Each row is a point on a landscape with many valleys, with its height.
A ball rolls from a point to whichever of its 5 nearest points has the largest drop for the distance, and stops where none of them is lower. Distance is the straight distance between rows; heights are no part of it.
Razon: [ 28 -15 -30 -25 -26  16  46 -16  -8]  h=78
fozik: [-27  25   7 -52 -32  31 -18   2  13]  h=188
Ner: [ 27 -37   2  71   0 -45   5  -3 -15]  h=591
robi: [ 30 -35  -4  15  -1  -9  10 -22 -25]  h=280
Fevuz: [-19  25  22   1   6  -6 -25  14  29]  h=589
Zodef: [-21  12  17 -21   0  13 -14   0  25]  h=175
reb: [ -7  16   0  18  11 -12  -8  10 -13]  h=590
vibi: [-29  20  10 -50 -29  29 -21  -1  10]  h=312
pumi: [-25  33  22  18   7 -16 -29  22  23]  h=453
zagi: [-10  -4   3 -34  -6  17  15  -5  19]  h=592
Mis: [ -6 -15  -3 -46 -13  27  29 -10  16]  h=218
kur: [ 24 -17 -29 -33 -20  19  48 -15   4]  h=216
tiku: [ -7 -18  -6 -50 -17  32  32 -11  16]  h=209
Rufi: [ 36 -39  -1  50   1 -31  14 -11 -11]  h=372
vaso: [ 20 -17   6  48  24 -21 -23   2 -13]  h=419
Mal: [ 32 -27   6  54  15 -29 -11  -4  -9]  h=149
kiba: [-24  34  17  31  17 -22 -29  26   4]  h=373
geri: [-24  19  23 -21  -1  15 -27   2  23]  h=456
Punop: [-28  33  15  37  23 -23 -36  28  -2]  h=389
kabo: [ 10  -6   4  38  28 -17 -28   3 -19]  h=554
Mezop: [-14  25   8   9   6 -10  -7  14  19]  h=436
sasud: [ 35 -39   1  36   4 -21   6 -17 -12]  h=317
laf: [  6   3  -9 -13  -6   6  22  -1  11]  h=595
dede: [ 23 -21   4  36  21 -17 -16  -6 -15]  h=381
Pabo: [ 11  -4 -18 -26 -12  16  35  -9  12]  h=273
kez: [-17  20  20 -12   4   5 -20   7  28]  h=469
Dapil: [  5   6 -14  -5  -6  -1  21   1  -1]  h=649
Lufi: [-12   9   8 -14   1   6   5   1  24]  h=703
keve: [-18  28   8  28  19 -19 -21  22  -6]  h=225
bava: [ 29 -20 -34 -30 -27  16  50 -18  -4]  h=192
paf: [  9  -6   0  27  20 -12 -15   2 -23]  h=447
keb: [ 10  -1 -18 -16 -10   7  31  -5   7]  h=407
dut: [-4 18 -6  7  2 -7  6 10  3]  h=642
piv: [ 32 -28   4  66   7 -39  -9   3 -11]  h=349
Dusiv: [ 22 -12 -27 -11 -23   5  35 -18 -20]  h=470
Limat: [-26  26  16  48  36 -25 -44  28 -12]  h=475
veri: [-21  -5   7 -44 -18  30   7  -9  16]  h=492
Sume: [ -7   7  10  45  36 -17 -36  17 -16]  h=483
meni: [ 32 -30   2  44   9 -25  -2 -10 -12]  h=276
gunon: [  4   6  -8  12   7  -9  -1   4 -19]  h=358
tas: [-19  27   9  17  11 -16 -18  18   9]  h=135
Tob: [ 15 -19 -10  11   2  -6   4 -12 -29]  h=65
bop: [  3  -5  -8 -31  -5  16  26  -6  22]  h=355
zamud: [ 23 -22 -15   0  -8  -1  16 -17 -31]  h=489
Nor: [-21   6  16 -33  -7  19  -9  -2  23]  h=601
vime: [-24  25   0 -59 -39  37 -11   4  15]  h=304
Fik: [-29  28   9 -47 -25  30 -27   3  13]  h=320
zin: [  9  -4  -8  13   5  -8   0  -2 -28]  h=206
tunur: [  9  -6  -3  19  13 -10  -8  -2 -25]  h=306
pago: [-8 15  7 -7  3  0  0  8 22]  h=637
fole: [-28  21  21 -32  -8  20 -30   1  15]  h=528
Zeme: [  4 -15 -13 -42 -13  25  37 -14  16]  h=221
keto: [-23   7   4 -54 -36  33   0  -6  10]  h=116
giz: [ 17 -13 -20  -1 -12  -1  24 -13 -27]  h=553
bima: [ 28 -30   3  29  12 -13  -5 -12 -17]  h=321
zotes: [-12  20   0  11   4 -12  -4  12   8]  h=496
Naviv: [ 15 -18 -22 -45 -17  28  48 -14  14]  h=237
luma: [ -2 -19 -11 -50 -16  33  38 -14  14]  h=215
lupuf: [ -4  10   1  25  19 -12 -13  10 -21]  h=593
fop: [  9  -4  11  53  36 -20 -34  13 -13]  h=515
bup: [ -9  15   3  26  21 -16 -19  14 -15]  h=462
Teb: [-18   0  10 -34 -10  20   1  -9  22]  h=773
bomob: [-21  -8   4 -57 -29  32  18 -11   9]  h=265
kos: [ 19 -10 -24 -17 -16   8  40 -11   1]  h=293
ves: [  6   5 -14   3  -4  -5  12   1 -10]  h=501
mun: [ -5  10   3  29  23 -15 -24  12 -20]  h=545
lufop: [-15  14  12  42  37 -22 -37  22 -13]  h=467

Call two points neighbours if one is among the 5 nearest of the other. Go from one point of each pair to the other, from neighbour to neighbour, staying as low as possible. Name the highest point that can't be avoided.
Razon, tiku -> Naviv
tiku, keto -> bomob
Tob, Razon -> zamud
Tob, Zodef -> fole

For each start below, name the point where the ball stops.
pago -> tas
reb -> Tob
kabo -> Mal
